A landscape with many valleys, sampled at points; each row gives a point and its height.
A ball rolls from a point to the lowest of its 2 nearest points, and stops where none of them is lower. Distance is the straight distance between rows; heights are no part of it.
(360) (h 36.0): [191 132 131 168 138 138 155 146 112 129  88 145 134 141 119  65 142 110
  93 109 183 106 152 149 112 152 101 190 165 120 139 114 124 125 154 129
 108 123 155 131 164 154  92 104 116 103  90 167 140 124 154 100 105  85
 157 170  94 127 122  76 137]
(309) (h 64.0): [108 126 149 173 184 129  71 137  85 178 116 139 108 112 124 174 130 128
 148 145 111 147 125 111 123 130 171  96  88  89 124 121 159  98  89  70
  92  82 140 162  79 142 135 132 137 141 136 125 116  72 151 149 133 128
 134 104 119 123 147 110 105]
(976) (h 52.1): [148 122 119  89 120  45 111 200 111  82 158 100 150 178 113 163 115 151
 166 161 111 168 134 132 147 115 142  95 179 111 171 118 134  78  79 118
 153  98  68  91 144 118 157 156 106 117 133  80 110 122 103 160 168 124
 161 132 145 135 105 109 123]
(276) (h 16.3): [ 65 103 143 108 119  84  83 123 131 115 192 111 138 127  61 161 120 144
 171 168  96 130 154  80 151 145 173  40 119  96 190 111 112  81  87 153
 157 123  96 114 132 135 151 144 119  79 112  82 124 126 147 158 129 112
 188 162 141 153 146 116 124]
(302) (h 25.8): [160 148 190 148 147 157 145 223 134 138 143 109 149 207 139 164  92 115
 109 142 232  96 131 138 108 150 133 123 108 106 178 148 130  80 122 104
 123 171 142 136 151  52 150 123 154 163 114 126 140  74 144 125 134 136
 174 212 151 176  69 139 123]
(346) (h 49.8): [ 85  87 131 104 140  77 119  75 118  64 186 159 162 134  57 112 225 142
 147 134 131 134 123  54 185 107 141 170 113 129 156 129  96 135 133 154
 160  86  59 155 155 147 100 119 122  70 106  62  94 126 137 128 136 120
 133 131 143 125  94 113 101]
(1064) (h 43.0): [184 146 179 142 155 171 137 186 108 125 103 127 122 156 195 188 104 106
 140 141 217 114 124 166 102 119  94 129  73 103 174 112 128 102 137 110
 124 157 183 153 138  84 101 110 144 182 120 135 126 123 138 129 136 134
 106 113 120 147 117 165 178]
(341) (h 63.4): [174 136 105 171  98  97 141 177  78 151  90 103 119 114 156 185 120 132
 145 132  95  92 123 164 119 134 162  84 169 144 150 111 175 107 140 122
 128 140 184 106  98  92 128 175 112 156 109 132 159 134 162 171 162 115
 115  77 129 163 114 103 119]
(1140) (h 57.8): [141 168 119 137 137  85 113 125  68 125 158 116 125 137  81  91 158 100
 162 153  95 154 139 145  94 113 173 110 200 126 105 147 163 116 132 143
 128  70 121 158 134 184 151 107 130  67 122  88 132 113 150  96 150  99
 148 181 149 148 135  62  97]
(567) (h 41.3): [ 26 115 160 170 164 204 122  84  94 111 121 141 106 120 166 139 133 122
 128 127  94 127 118 134  98 128 124 112  57 147 135  95  98 197 175 119
 128 189 127 100  50 109 149 105 191 111 135 144 142 115 147 136  96 117
 122 204 154 131 115 137 101]
(524) (h 47.8): [117 117 108 149 138 117 118  85 120 130 128 133 144 135  90 136 169 134
 126 104  87 139  99 112 197  68 152 182 133 138 156 147  94 167 111 123
 142  71 101 156 159 113  79 143 125 107 153  95 120 136  87 133 180 117
  70  96  85 118 116 120 125]
(414) (h 20.2): [110 167 110  72 125 109 146 159 190 148 156  93 147 157 112  76  62 188
 116  82 103 175 118 132 117 180 102 112 128 160 101 139 102  92  47 124
 117 123 125 125 169 133 158 155 142 135 147 125 122  88  57 125 101 141
 171 143  90 136 138 149 141]
(296) (h 43.8): [ 88 209 115 140 137 175 125 157 173 137 151 109 100 107 169 120  74 119
  93 136 109 152  84 173 108 158  87  66  91 137  87 143  84 120 136 143
 137 185 143 129 117 134 158  70 183 119 142 149 141 147 119 111  57 123
 104 157 139 145 155 167 169]
(204) (h 27.6): [130 173  91 199 136 174 113 133 135 164 141 126  74 140 143  95  48  54
  59 153 152 182  65 194 138  88 131 136 159  88  96 185 134 137 122 117
 142 131 113  89 122  90 140  90 145 123 165 167 123 110 159  84 168  97
 154 184 163 118 110 117 105]
(225) (h 57.9): [142 127 137 124 148 133  92  89 110 107 127 143  88  55 137 146 124 114
 171 136 145 128  84 113  76  79  93 112  87 100  97  88 123 132 157 124
 127  94 155 181 101 225 111 100 128 129 132 133  89 149 131 108  76 145
 108 117 149  70 134 165 140]
(249) (h 5.7): [ 97 110 124  70 121  85  85 124 143 175 170  86 154 134  78 183  92 137
 170 142 119 106 114  69 132 134 183  52 111 142 208 107 146 105  73 138
 145 114 124 114 112 102 175 149 110  97 100  75  79 106 106 162 142 152
 143 157 145 142  95 101 113]
(891) (h 63.5): [169  72 135 143 111 121 154 211 127  92 102 119 118 130 132 111 145 151
 117 183 162 146 186 152 121 169 122 122 184  68 116 124 139  83 144 140
 136 146 112  78 121 134 126 136  83 150  96 165 143 156 162 142 132 102
 215 115 109 130 183 120 142]
(332) (h 59.5): [161 108 153 121 171 156 105  93  94 146 139 148  80 102 170 160  81  91
 171 110 177 120 109 110  82  89  99 125  65 109 127  85 157 116 135  86
 118 114 148 187  91 165 104 106 134 178 128 144  97 120 120 132  89 170
 109  97 141  76 127 184 150]
(855) (h 35.6): [110 117 123  85 148 119 134 140 150 180  88 119 137 122 120 130  96 157
 137 125 170  63 137  77 133 145 116 112  88 140 136  81 134  93 143 109
 123 113 143 120 108 137  98 152 130 158 108 149 129 128 144 133  73 162
 180 158 145 101  88 139 165]
(977) (h 23.6): [154 127 104 147 120  79 130  92 132 151 136 132 143  88  57 114 150 162
 125  95 117 152 130 106 143 123 146 193 182 145 111 125 120 118  95 127
 134 148 137 135 166 176 138 144 117 119 127 120  98 134 108 124 145 115
 178 112 110 117 110  84  79]
(554) (h 52.3): [154 163 128 174 112 111 158 160 138  86 177 108 123 134 164 186 115 157
 142 129 120 159 105 183 155  84 126 110 155 121 172 135  98  95 114 116
 158 153 109 130 145  82  89 117 148 120 129 135 119 149  89 144 198  86
  87  84  79 161 154 159 155]
(359) (h 32.6): [124  99 144 137 161 187 136 103 134 150  69 169 100 120 139  95 129 124
  93 114 124 137 123 126 134 133  96 187 112 104 118  82 108 162 152 116
 138 156 143 126 116 147  65 117 145 139 126 201 142 167 141 119 101 111
 123 121  97  82 162 136 148]
(376) (h 46.4): [126 186 115 124 119 173 134 158 150 171 126 129 104 127 162 101  50 127
  90 117 151 155  82 176  86 144 102 122 136 142  89 128 122 103 116 124
 108 204 172 133 134 112 171  98 148 169 144 186 150 125 139  96  80 151
 143 169 145 125 138 156 133]
(267) (h 44.4): [124  66 145  99 110 111 145 109 111  84 139 152 138 118 128 153 183 139
 126 152  81 125 163  83 142 136 129 120 104 136 156 105 112 155 138 144
 127 117 114 123 128 120 102 149 101 109 120 107 111 144 119 170 146 116
  98  68 132 125 127 134 134]
(1046) (h 19.1): [136 179  97 147 160 184 123 103 186 181 161 121 110 163 125 103  45  39
  49  88 166 169  48 187 160  99 113 152 145 116 115 172 124 129  89 119
 117 152 144 137 161  87 114  95 166 119 143 179 122  79 117  97 139  91
 143 187  96 127 110 132  94]
(726) (h 23.5): [180 115 119 120 105 103 146 116 164 118 140 136 175 110 119 128 144 156
  97 132 108 198 149 113 132 131 121 118 175 120 122 160  89 125 111 147
 126 136 155 132 204 165 144 139 101 112 136 126 120 162  73 117 148  95
 142  31  69 164 192 132 138]
(536) (h 70.9): [146 114  96  77 173 114 176  91 125 130 155 129  97 140 160  52  72  96
 131  57 139 135 113 154  73 138 113 103 126 211 110 173 147 156 104 123
  68 154 160 140  87  97 110  81 140 152 124 161 103  66 128 159 139 145
 109 171  83  82  91 130 136]
(1030) (h 51.5): [105 105  83 107  97  98 126 104 188 123 120  94 155  97 102 106 140 133
  98 128 115 109  96 103 227  87 106 140 148 100 124 168 101 157 149 160
 150  85  79  85 155 101 116 162 109 141 151 114 114 155 101 101 129 148
 130 109 160 100  86 151 157]
(395) (h 41.6): [121 137 110  95 109 102 148 107 153 124 108 129 146 172 122 101 124 120
 150  83 133  93 129 128 113 116 127 184 139 199 126 115 139 164 140 107
 118 139  96 102 117  88 143 150 138 153 136 116 139  98 118 128 152 172
  95 156 156 119  39 131  96]
(177) (h 26.4): [171 138 118  87 123 117 134 146 159 151 137 111 162 144 133 119  91 167
  96 108 128 187 141 139 120 167 105 129 143 124 119 142 101  95  66 121
 121 151 142 133 198 160 159 128 117 136 150 150 130 136  70 126 105 126
 132  74  72 140 176 137 157]
(861) (h 43.9): [ 74 100 153 137 116 190 126 107 100 107  91 140 140 148 170 144 156 133
 139 121  70  85 153 136 105 142 120 128  64 162 138  93 127 207 149 134
 110 164 130 118  56 106 119 160 141 134 124 149 168 139 120 154 112 149
  86 132 135 134 119 138 124]
(1042) (h 28.1): [ 99 115 129 132 136 129  90 117 132 125 122 141 142 131  94 163 169 141
 102 177 141 169 154  78 156 137 126 150 139  75 113 137 104 121 127 123
 167 141  80  88 136 138 181 139 133 119 147 126 133 126 159 101 139 134
 198 117 188 128 135 117 105]
(187) (h 48.4): [ 85 133  55  44  89  96 124 123 190 168 105 101 139 122 121  66 111 121
  97 112 121  89  95 108 167 138  82 113 122 127  83 184 118 130 129 153
 131  74 100 122 141 115 158 153 101 177 146 109 141 110 101 103 120 176
 114 131 177  92  87 164 143]
(422) (h 56.2): [141 140 148 110 162 147 123  82 133 111 153 150 129 109 137 137  96  98
 131 143 133 157 116 116  71  95  99 120  94 134 145  83 100 161 145 137
 138 160 144 136 124 187 105 103 152  99 130 153  53 156 100 122  69 107
 122 147 131  86 124 148 133]
(105) (h 49.3): [118 147  91  92 130 169 125  73 144 204  91 142  96 144 133 120  46  83
 115  98 135 133 117 142  97 136 112 151 140 155 102 101 165 152 111 106
 138 178 162 109 114  95 138 135 151 155 140 207 148 121 123 103 103 150
 141 161 152  88 127 156  87]
(821) (h 23.8): [120 129 146 127 114 146 125 146  91 119  89 159 143 182 116 139 156 172
 149 129  68 152 184 133 105 160 141 216 166 165 111  63 144 141 110  89
 125 122  77 112 105 131 153 183 138 118 133 156 168 136 113 119 134 137
 111 155 148 137 157  96  92]
(32) (h 45.8): [155 143 165 154 127 190 133 152  99 138 118 133 126 130 166 181 107 111
 144 101 188  63 131 176  86 135 131 115  90 141 175  71 152 109 149 126
 111 211 199 158 101 121 119 126 148 143  97 155 152 147 156 158 111 120
 112 132 114 153 124 153 129]
(601) (h 55.8): [115 119 138  87 127  77 116 155 140  75 106 121 153 129 119 139 165 169
 140 180  91 134 124 107 210 103 114 113 136  58 137 143 111 106 127 108
 158  50  63 130 161 145 122 163  95 138 123  70 127 145 116 114 140 154
 129  63 136 123 184 143 178]
(247) (h 66.4): [ 77  77 144 160 147 123 136 116  92  85 191 117 106 114  96 139 212 142
 176 137 158  64 173 111 183 113 193 123  81 119 147 173 163 125 144 154
 121  75 115 195 120  99 106  91 108 122  91  65 136 124 166 140 154 135
  71 100 137 149 143 144 115]
(661) (h 61.8): [165 164 150 101 154 114  99 139 136 161  85 141 145 145 136 153 106 126
 155 114 124 141 100 128 132  98  73 140  94 101 127  93 112 102 104  72
 118  42 131 173 142 178  98 128 114 140 131 135 111 123  76 124 110 133
  81  96 103  95 145 135 185]
(655) (h 59.3): [119 172 112 140 108 120 106 108 131 126 129 126  93  58 139 136 130 135
 143 139  92 128  99 144 101 115 121 103 119 123  74 116 132 124 150 135
 121 134 151 157  96 182 145 108 128 132 133 123 131 151 144  94  84 146
  99 106 164 105 133 151 130]
(813) (h 32.2): [ 94 107 126  87 126 122 127 135 148 169  93 133 118 137  96 126 151 152
 152 134 148 100 170  73 130 168 145 175 118 125  94  80 153 123 117 121
 120 113 105 129 100 150 136 159 121 138 117 126 136 114 160 127 101 169
 163 150 144  98 116 121 116]
(171) (h 62.0): [169 209 109 214  74 127 135 199 108 100  95 105 108 141 171 180 136 153
 159 140  96  87 105 210 109 138 129 100 175 153 109 142 154 119 156 111
 102 146 143 106 104  88 141 140 125 157 126 131 210 145 162 138 179 137
  65 116 141 198 150 119 123]
(1061) (h 39.2): [126 151 136 129 109 122 149 144 161 192 119  86 158  90 110 127  86 136
 117 102 132  69 106 114 159 159 100  83 110 137 162  87 122 113 137 150
 139 164 144  91 127 119 104 161 130 112 138 129 141 160 130 156  89 113
 182 151 110 118 110 131 165]
(420) (h 39.7): [192 169 127 147  99 174 156 137 134 115 106 140 164 142 174  76 149  82
  84 107 193 116 132 187  93 157  90 140 176 163 138 166 126 155 188 155
 110 135 201 140 170 148 102  84 120 125 103 169 166 153 149  88  98  93
 111 159 109 157 139  77 138]
(16) (h 62.1): [122 116 132 134 140 116 165 200 112  84 147 111 101 124 132  64 153 159
 141 173 140 132 163 164 125 169 132  77 148 107 133 153 129  77 134 173
 120 139 131 104 109 139 112  89 121 120  81 128 137 144 165 130 100  94
 187 158  99 142 162 115 157]
(610) (h 67.7): [ 96 148 136 160 113 117 150 103 121 106 201 110 117 121 100 115 184 135
 157 103 186  46 133 148 148 110 175 157 130 186 126 167 154 143 161 165
 134 137 141 188 136 110 120 100 106 104  93  83 141 148 168 127 149 121
  76 130 149 163 104 120 101]
(484) (h 43.6): [128 130 146 120 126 202  94 100 149 121 144 141 134  96 169 179 133 119
 119 137 105 154 106 141 109 119 117  80  35 106 112 142  92 143 152 159
 129 126 166 179 144 162 137 112 149 105 153 135 146 142  79 112  80 143
  57  71 116 151 202 164 174]
(836) (h 67.6): [111 146 113 162  93  93 132 104 108  98 179  88  77  98 146 134 142 107
 155 105 135  66 109 157 115  96 187  98 149 205 132 179 169 160 156 155
 115 144 149 150 101  94 152 114 120 116 113  77 128 118 166 139 175 143
  46 148 160 161  81 102  81]
(985) (h 50.0): [ 97 105 120 172 154 108 155  85 120 145 151 112 132 111  78 124 146 133
 150  88  67 109 128 115 176  80 173 139 131 169 173 119 126 175  85 132
 126  82 130 165 119 104  55 143 122  86 123 116 121 114 111 156 153  82
  80 128  47 118 122 101 122]
(552) (h 60.6): [178 106 166  98 166 151  98 121 104 144 105 157 113 152 178 167 117 118
 150 115 151 144 124 117 105  91 107 151  75 103 148  99 143 124 123  64
 121  75 157 181 115 138  95 133 131 186 156 140  96 102  76 139 148 166
  80  51 105  93 127 177 169]
(506) (h 59.4): [146 152 148 121 139 103 126 160  70 123 143 137 117 150 122 109 115 123
 193 154  95 150 168 139  49 132 161  98 147 123 117 131 177  93 126 101
  97  50 123 169  81 186 149 111 127  72 119 111 100 101 137 133 115 123
 117 203 145 128 135  93 105]
(1093) (h 54.2): [114 115 138  87 132 162 132  38 181 155 164 148 149 118 120 126 111  97
 108 118 167 115 112  89 110 122 114 153  75 166 131 109  89 183 150 184
 165 196 129 120 151 147 143 120 129  95 144 148  95 165 113 114  69 145
 146 153 138 104  99 157 109]
(1008) (h 40.6): [ 99 102 128 141 121 145  96  69 112 142 133 144 158  84  92 150 182  80
 119 168  99  94 115  80 177 105 158 108 105  82 125 150 134 163 169 201
 142  75 146 153 142 173 111 122 106  93 137 109 133 162 147 107 111 118
 150  97 129 148 142 121 105]
(189) (h 65.9): [111 133  78 105 106 134 144 146 195 141  87 127 128 112 107  56 131 168
  87 112 103 146 141 148 167 179 111 141 189 130  57 160 129 128 127 121
 103 112 107 100 134 122 129 157 103 167 122 179 181 126 130 103 114 124
 152 114 103 101 182 136 141]
(556) (h 38.1): [ 67 109 133 169 167 210 123 111  94 102 164 145 104 124 184 117  96 103
 100 147  83 172 142 175  70 128 152  71  78 137 152 136  93 148 120 141
 125 195 146 111  68  97 148  93 169 115 130 155  96  99 112 162 133  95
 132 188 119 130 129 135 113]
(169) (h 32.7): [ 99 116 147 180 115 150  84  78 113 147 154 148 122 122  70 189 176 108
 130 156 157 137 128 103 141 121 165 181 132  99 110 108 137 141 149 142
 153 143  91 112 134 146 169 125 136  92 137 107 124 141 181  94 146 125
 162 166 197 136 110 104  35]
(1021) (h 40.1): [184  57 119  95 120 132 121  72 133 103 137 137 137 109 168 118 135  68
 101 149 166 146 133  73 110  97 105 119 118 110 149 157 111 161 156 173
 128 150 140 111 152 153 121 122  90 136 141 132  60 161 112 145 138 151
 134  68 141  99 110 152 129]
(1012) (h 18.9): [110 160 129  80 110 142 137 131 148 135  71 139 155 186 104  87 131 152
 132 122  69 154 156 133 114 177 119 172 181 147  90 119 138 158 114 103
 122  84  72 119 140 153 155 166 129 107 148 144 147 106  86 109 125 141
 116 183 142 127 154  87 109]
(1038) (h 31.6): [170  71 151 109 155 117 135 159  86 117 118 162 153 146 164 161 129 124
 155 122 152 139 154  86  84 150 115 125  80 139 170 101 116 103 121  83
 103 183 156 116 122 107 140 144 156 144 146 126  99  91 120 190 143 162
 166 107 110 122  76 137 144]
(253) (h 36.1): [155  99 115  99 147 169 113 116 146 119  88 151 118 107 167 115 119 112
  99 115 158 125 133 133 102 107  87 146 108  98 126 115 122 125 149 135
 119 124 163 135 152 163  68 103 106 174 108 182 124 164 127 110  99 140
 102  95  78  75 190 173 169]
(830) (h 63.0): [140 165 156 141 156 136  98 159 104 174  98 127 141 106 150 152 102 138
 143 128  73 174 110 131 117 139 111  87 109  94 113  96 128 106 107  81
 134  93 139 148 105 176 123 121 149  99 145 119 122 110 111 135 110 109
 122 117  95 138 176 113 148]
(563) (h 51.9): [110 109 132  85 122 192 112 104 165 174 115 144 115 135 137 115  74  89
 103 145 195 158 146  94  85 129 118 159 103 118 102 107 127 141 135 165
 149 184 137 107 147 136 158 128 124 140 146 194 105 147 126  79  69 153
 172 170 154  91 129 187  91]
(110) (h 56.0): [123 133 118 149 102  68 116 152  99 136 116 102 142 155  84 122 120 114
 183 162  58 144 169 152 114 133 188  92 227 113 153 134 196 112 101 143
 152  63 106 120 136 129 131 145 103  97 107 112 147 138 136 114 169 121
 144 168 128 164 167  82  86]
(180) (h 66.3): [146 127 118 184  76 123 142 147  81 113 118 107  87 124 161 136 131 105
 148 124 147  63 125 158  88 104 169 115 181 186 114 177 211 153 166 138
 111 137 152 104  52  75 175 136 112 144 125 111 146 126 212 153 168 145
  94 173 172 163  60  95  81]
(303) (h 35.8): [ 92 164 124 117 115 158 158 184 187 191 108  71 118 141 109 130  57 148
 102 100 150  61 111 165 177 162 126  70 119 126 169 115 141  90 107 127
 145 145 147 111 104  78 104 152 139 131 112 150 173 117 153 145 101 110
 144 174 108 133 124 140 163]
(880) (h 33.5): [ 84 131 100 144 132 173 104 125 142 135 157 124  88 138 156  97  89  91
  73 155 139 180 124 152 122 124 149  88 113 106 103 169 109 167 137 143
 138 163 114  86 118  84 183  96 159 118 150 147 118 120 132 107 133  99
 156 189 148 137 116 130 100]
(2) (h 31.4): [120 168 156 161 118 154 135 214 152 166 157  79 124 141 138 164  68 151
 114 137 200  98 128 175 143 158 149  76 109 130 164 146 134  81 105 141
 128 187 148 124 113  71 157 128 142 143 110 116 158  97 162 131 121 118
 148 148 129 180 121 139 139]
(356) (h 28.5): [ 92 104 154 148 157 177 134 121 115 154  99 156 121 142 118 101 146 148
 107 123 139 123 174 111 150 161 146 212 115 125 106  83 133 146 139  98
 117 131  94 131 112 110 113 135 146 136 136 159 148 119 150 130 126 132
 134 162 139 100 121 113  92]
(269) (h 47.2): [111  49 119  90 109 120 138 138 116  93 128 142 126 144 134 117 141 171
 122 158 105 167 195  95 125 157 149 130 149 116 141 132 122 142 107 122
 117 154  86  94 130  92 151 158 104 147 133 134 117 119  98 161 164 157
 132  91 125 125 148 153 116]
(175) (h 43.7): [116 113 168 168 143 189 103  62 117 124 134 144 118  87 140 161 190  96
 132 155 107 144 132 124 118 115 135 104  81 100 109 126 114 189 166 162
 126 100 172 192 140 183 117  88 118  94 134 112 152 155 123 101  90 101
  93  61 110 153 189 132 124]
(241) (h 60.4): [121 163 143 159 138  86 150 170 110  61 181 103 132 104  95 109 150 156
 137 144 146 138  98 143 144 113 122  63 135 106 130 156  96  83 136 166
 136 146 100 125 151 152 118  69 160  97 101  72 132 149 162 122 120  87
 179 156 132 137 127 117 161]
(825) (h 58.9): [133 188 151 138 148  86 104 149 110 106 146 121 135 104  85 169 157 155
 164 143 128 115  86 125 159 111 106  77 116  73 128  93 108  65 137 134
 164 116  93 135 129 164 111 105 135  90 109  64 130 138 152 125 113 108
 160 129 154 147 142 117 166]
(844) (h 39.8): [143 110 154 146 138 172 133 109 126 105  71 158 147 152 122  85 198  93
  87 105 246  92 163 104 130 108  82 228 137 105 134 136 141 149 192 153
 143  87 144 131 166 159  51 105 107 123  92 137 119 145 165 100 135 104
 125 144 114 116 110 121 138]
(875) (h 69.6): [154 155 109 115 128 111 174  81 156 130 141 131  93 114 166 116  65 106
 128  56 110 114  68 170 117 105  98 109 112 195 105 117 139 148 114 104
  99 186 155 114 108  97  98 108 164 150 127 160 124 119  98 131 119 129
  85 142  92  78 110 136 165]
(209) (h 54.1): [ 91 116 113  95  98  80 110 123 127  96  94 138 159 132 109 108 180 125
 112 152  36 139  93  88 220  95 106 145 165  80 124 165  98 159 142 134
 157  45  41 109 153 114 122 173  92 133 144  85 129 132  97 120 166 161
 115  89 159 121 146 117 149]
(156) (h 54.3): [148 163 110 149 100  56 134 175 103 106 139  87 137 165 109 172  97 151
 180 142  45 171 134 161 110 133 173 117 219 128 170 119 151 117  82 116
 155  85  80  83 152 102 148 166 129 110 141  85 124 135 106 152 188 116
 111 149 136 189 142  93 103]
(906) (h 37.9): [107  77 108 102  86  99 131  93 133 113  89 138 140 132 106  81 178 123
 129 124 102  85 142 116 138 136 135 192 175 167 114 140 168 184 155 153
 120  92 103 101 126 111 120 136 102 130 140 101 131 147 144 129 149 152
  87 129 176 130  89 112  96]
(549) (h 60.7): [123 176 114 183  93 123 131 164 110  75 123 112  92 111 161 168 127 159
 155 145  63 113 124 176 116 104 125  87 163 123  87 132 131 120 157 135
 130 131 102 104 111 132 137 117 142 141 123 117 162 176 150 118 138 128
  82  95 158 148 155 155 150]
(135) (h 16.6): [162 126 113 163 136 124 145  98 148 128 128 150 128  71 100 138 153 165
 108 123 113 185 138 100 155 128 123 181 171  86 107 111  97 119 117 148
 153 167 133 119 184 178 126 143 123 128 133 152 113 177 126 110 115 107
 170  54  89 114 177 128 128]
(1138) (h 45.1): [132 135  85  27 117 112 140 105 164 156 119 119 145 184 141  65  86 115
 143  88 133 134 118 129 124 136  76 151 118 167  97 153 147 128 107  98
 111  89  99 114 130  96 154 148 128 167 156 121 118  95  87 110 136 163
 114 144 152 101  77 142 148]
(386) (h 67.2): [123 110  88 117 126 131 146 118 156 176 112 124 124 121 123  94 112 172
  95  86 118 127 127 151 136 184 140 148 140 167  88 136 149 134  88 114
 103 165 168 111 115  98 128 159 118 173 131 161 176 108 137 147 126 140
 144  85  81 102 150 120 138]
(582) (h 11.7): [103 166 114  72 123  87 137 184 164 149 104  97 157 178  94  58 101 190
 146 112  69 138 149 139 130 184 108 135 151 157 120 121 120 109  90 111
 109  84  71 112 128 120 136 170 130 128 130 119 148  88  86 110 115 127
 140 194 118 137 118 103 133]
(926) (h 23.0): [ 94 122 149 106 145 111  86 148 154 124 154 129 146 141  85 154 129 152
 123 185 124 179 164  87 136 155 144  98 115  74 133 110  91  78  83 140
 148 125  94 103 148 138 178 146 123  89 125 117 113 101 124 125 116 114
 219 131 140 140 173 113 113]
(186) (h 29.5): [157 133 116 157  98  54 137  90  86 132 165 142  95  87 101 140 159 110
 141 103 103 141 101 125 105 114 168 174 173 190  84 144 142 128 118  91
 129 155 154 120 130 142 172 133 129 108 145 108  88 106 116 145 170 135
 126 136 141 126  80  64  72]
(788) (h 50.2): [124 175 148 174 117 127 137 129 117 105 157 107 154 129 110 180 158 160
 142 109  96 146 100 149 171 106 150 141 113 135 162 150  93 132 122 111
 163 101 108 157 166 101 115 129 156  98 137  90 146 123  95 132 184 108
  64  86 102 183 145 129 151]
(246) (h 49.9): [143 112 128  87 144  72 129 187 120 112 126 121 155 157 146 146 116 186
 121 162 120 161 158  93 167 144 140 106 126 118 139 126 118  94  72  65
 125 104  79 103 141  97 178 161 111 163 153  98 108  83  99 169 174 156
 176  64 133 130 135 122 138]
(306) (h 47.3): [ 91  67 136 104 140  53 114  65 111  76 197 158 126 101  70 162 204 173
 157 135  70 122 132  34 185 132 161 137  92 127 182  70  92 153  92 133
 145 125  85 150 134 129  93 163 114  71 110  86  97 134 127 165 115 152
 103  96 141  98 114 123 113]
(478) (h 37.0): [ 78 147 112 146  98 134  93  54 136 144 146 156 151  91  75 134 173  88
 122 135 110 103 108 101 161 108 152 177 158 122  97 140 114 174 174 177
 174 115 124 152 176 166 147 138 135  71 149  93 127 171 127  79 132 116
 110 141 167 156 117 104  65]
(358) (h 57.3): [151 116 139 119 151  75 122 185 106 112 120 113 136 125 120 153 156 147
 157 184 121 143 136 101 151 116 131  68 130  71 120 128 137  50 114 108
 134  64  94 136 120 161 118 112 102 146 111  78 107 140 145 124 125 129
 157  72 139 129 164 137 178]
(1048) (h 19.2): [173 118 152 121 134 138 150 175 145 162 110 131 142 197 152 135  71  97
 127 114 224 103 157 133  85 132 130 168 132 140 174 110 162  98 110 108
 126 168 152 110 128  65 138 140 132 167 137 153 140 100 126 138 145 139
 162 175 140 144  69 116 103]
(340) (h 33.7): [138 106 107 164 110  77 116  67  79 102 110 150 108  94 116 114 202 128
 126 107 102 118 135  86 129 132 142 212 155 170  81 155 141 151 146 121
 107 128 122 136 127 141 173 147 127 126 151  84 108  99 139 151 177 160
  98 104 169 117  77  91  73]
(91) (h 26.2): [175  99 128 139 147 124 140 154  87 155 135 143 119 156 157 119  89 113
 127 123 176 147 144 116  63 134 133 136 125 144 135 158 158  98 105  78
  93 163 153 117  98 100 170 125 142 160 162 142  94  79 125 158 165 144
 177 150 132 116  58 118 102]
(157) (h 46.2): [113 116 140 147 100 208 146 100 134 119 109 142 139 148 168 168 138 132
 133  83 118  61 164 163  88 161 125 145  99 206 158  80 149 168 145 139
 109 226 187 137  94  94 118 167 133 147 107 171 194 148 142 159 103 143
  90 123 119 147 139 148 114]
(377) (h 26.9): [131 185 142 169 147 157 147  98 157 165 118 139 124 133 119 103  94  92
  86  72 111 139  68 177 154 113 117 198 148 146 132 135  88 164 102  98
 131 143 138 139 143 112  97 112 169 115 147 158 130 104 108 110 132  80
  95 170  87 119 106 101 125]
(736) (h 42.8): [179  80 144 133 150 135 132 110 142  90 121 166 130 129 138 105 175 103
 104 120 233 136 148  85 133  92  99 191 126 102 133 163 115 132 149 132
 136 109 115 129 159 155  90  86 113 135 134 135  81 134 128 108 154 116
 146  96 121 114  92 153 134]
(670) (h 39.6): [170 126 149 112 144 168 110 168 135 125 100 127 124 110 173 185 115 105
 133 163 193 108 128 115 129 101  98  80  83  77 152 120 124  84 177 126
 141 116 152 133 133 162  97 101 114 170 112 144 122 173 131 119  97 117
 117  64 138 121 168 183 183]
(597) (h 64.9): [160 141 123 117  95 125 132 172 116 125 100 104 135 167 169 150 116 108
 150 138 154  80 138 159  96 114 129  95 128 163 138 147 178 126 148 125
 102 103 151 107  86 101 143 121 114 149 132 104 144 136 153 146 155 144
 100 124 152 158  84 128 144]
(773) (h 68.5): [129 133  77 115 117 109 167  95 146 152 114 127 111  61 157 118  93 144
 113  87  63  98  84 136 108 127 104 103 121 204 100  99 124 155 121 125
  97 195 173  91  94 105 124 143 137 170 131 157 148 153 125 153 108 143
  94  93  99 101 119 136 148]
(912) (h 64.8): [135 132 103 128  84 142 160 168 160 100  69 105 123 119 140  81 139 157
  97 164 124 137 156 174 127 169 102 121 195  95  99 145 124 106 155 145
 137 117  99  95 143 138 126 138 102 158 108 175 179 170 161  89 117 111
 148 105 108 142 210 137 172]
(21) (h 65.1): [ 83  82 138 152 174 112 119 125  73 127 150 133  82  86 114 145 173 136
 155 138 142  86 130 108 174 122 179  93  69  95 108 160 159 101 128 104
  94  76 133 176  73 127 122 112 121 124 111  80 118  87 181 165 153 137
 121  91 122 123 135 132 134]
(211) (h 40.5): [113 150 133  99 149 180 133 118 155 103 165 145 111 123 187  99 109 112
 102 124 135 140  96 168  97 119 100 109  74 133  93 169 108 156 162 163
 123 171 157 154 135 130 133  78 139 135 135 136 143 141  93 111  94 146
  60 120 115 125 160 185 161]
(368) (h 52.4): [122  83 141 100 121  68 101 110 124  72 172 122 187 140  58  97 196 117
 138 159 148 151 169  78 200 113 148 125 144  84 144 159 115 121 129 180
 148  63  70 115 174 138 126 126  93 103 122  89 111 116 117 100 125 112
 189 119 153 145 144 117 106]
(473) (h 32.0): [136 153 148 178 144 126 181 142 130 135 121 125 140 134 105  51 145 138
 101  66 111 114 119 141 156 151 112 191 149 140 131 118  87 147 131 130
  98 111 144 158 160 149  50  97 143  99  96 150 144 123 132 126 108  71
 122 166  60 121 133  75 142]
(950) (h 35.9): [191  68 127  99 126 141 110 123  91 106 103 152 148 122 185 151 117 106
 115 157 147 153 145  86  72 130 109  93  93 126 157 104 130 147 149 117
 118 162 184 111 112 146 130 137 121 147 136 152  88 136 104 165 129 142
 150  81 119 114 115 141 142]

Two balls start at each pair of points below. Name the first point that both come to, or write none.
(610) / (836) -> (225)
(422) / (175) -> none
(1008) / (601) -> none
(180) / (773) -> none

For each start below, name the point where the ball stops.
(506) -> (267)
(1140) -> (267)
(358) -> (135)
(875) -> (135)

Call two points neighbours if one is among the 2 nearest of the other. Go from one point of each pair to the other, from neighbour to neighbour, staying as low as possible. Name the highest point that can't be avoided.
(249) / (524) -> (549)
(249) / (267) -> (976)
(211) / (249) -> (175)
(356) / (1046) -> (736)
(1048) / (135) -> (1061)
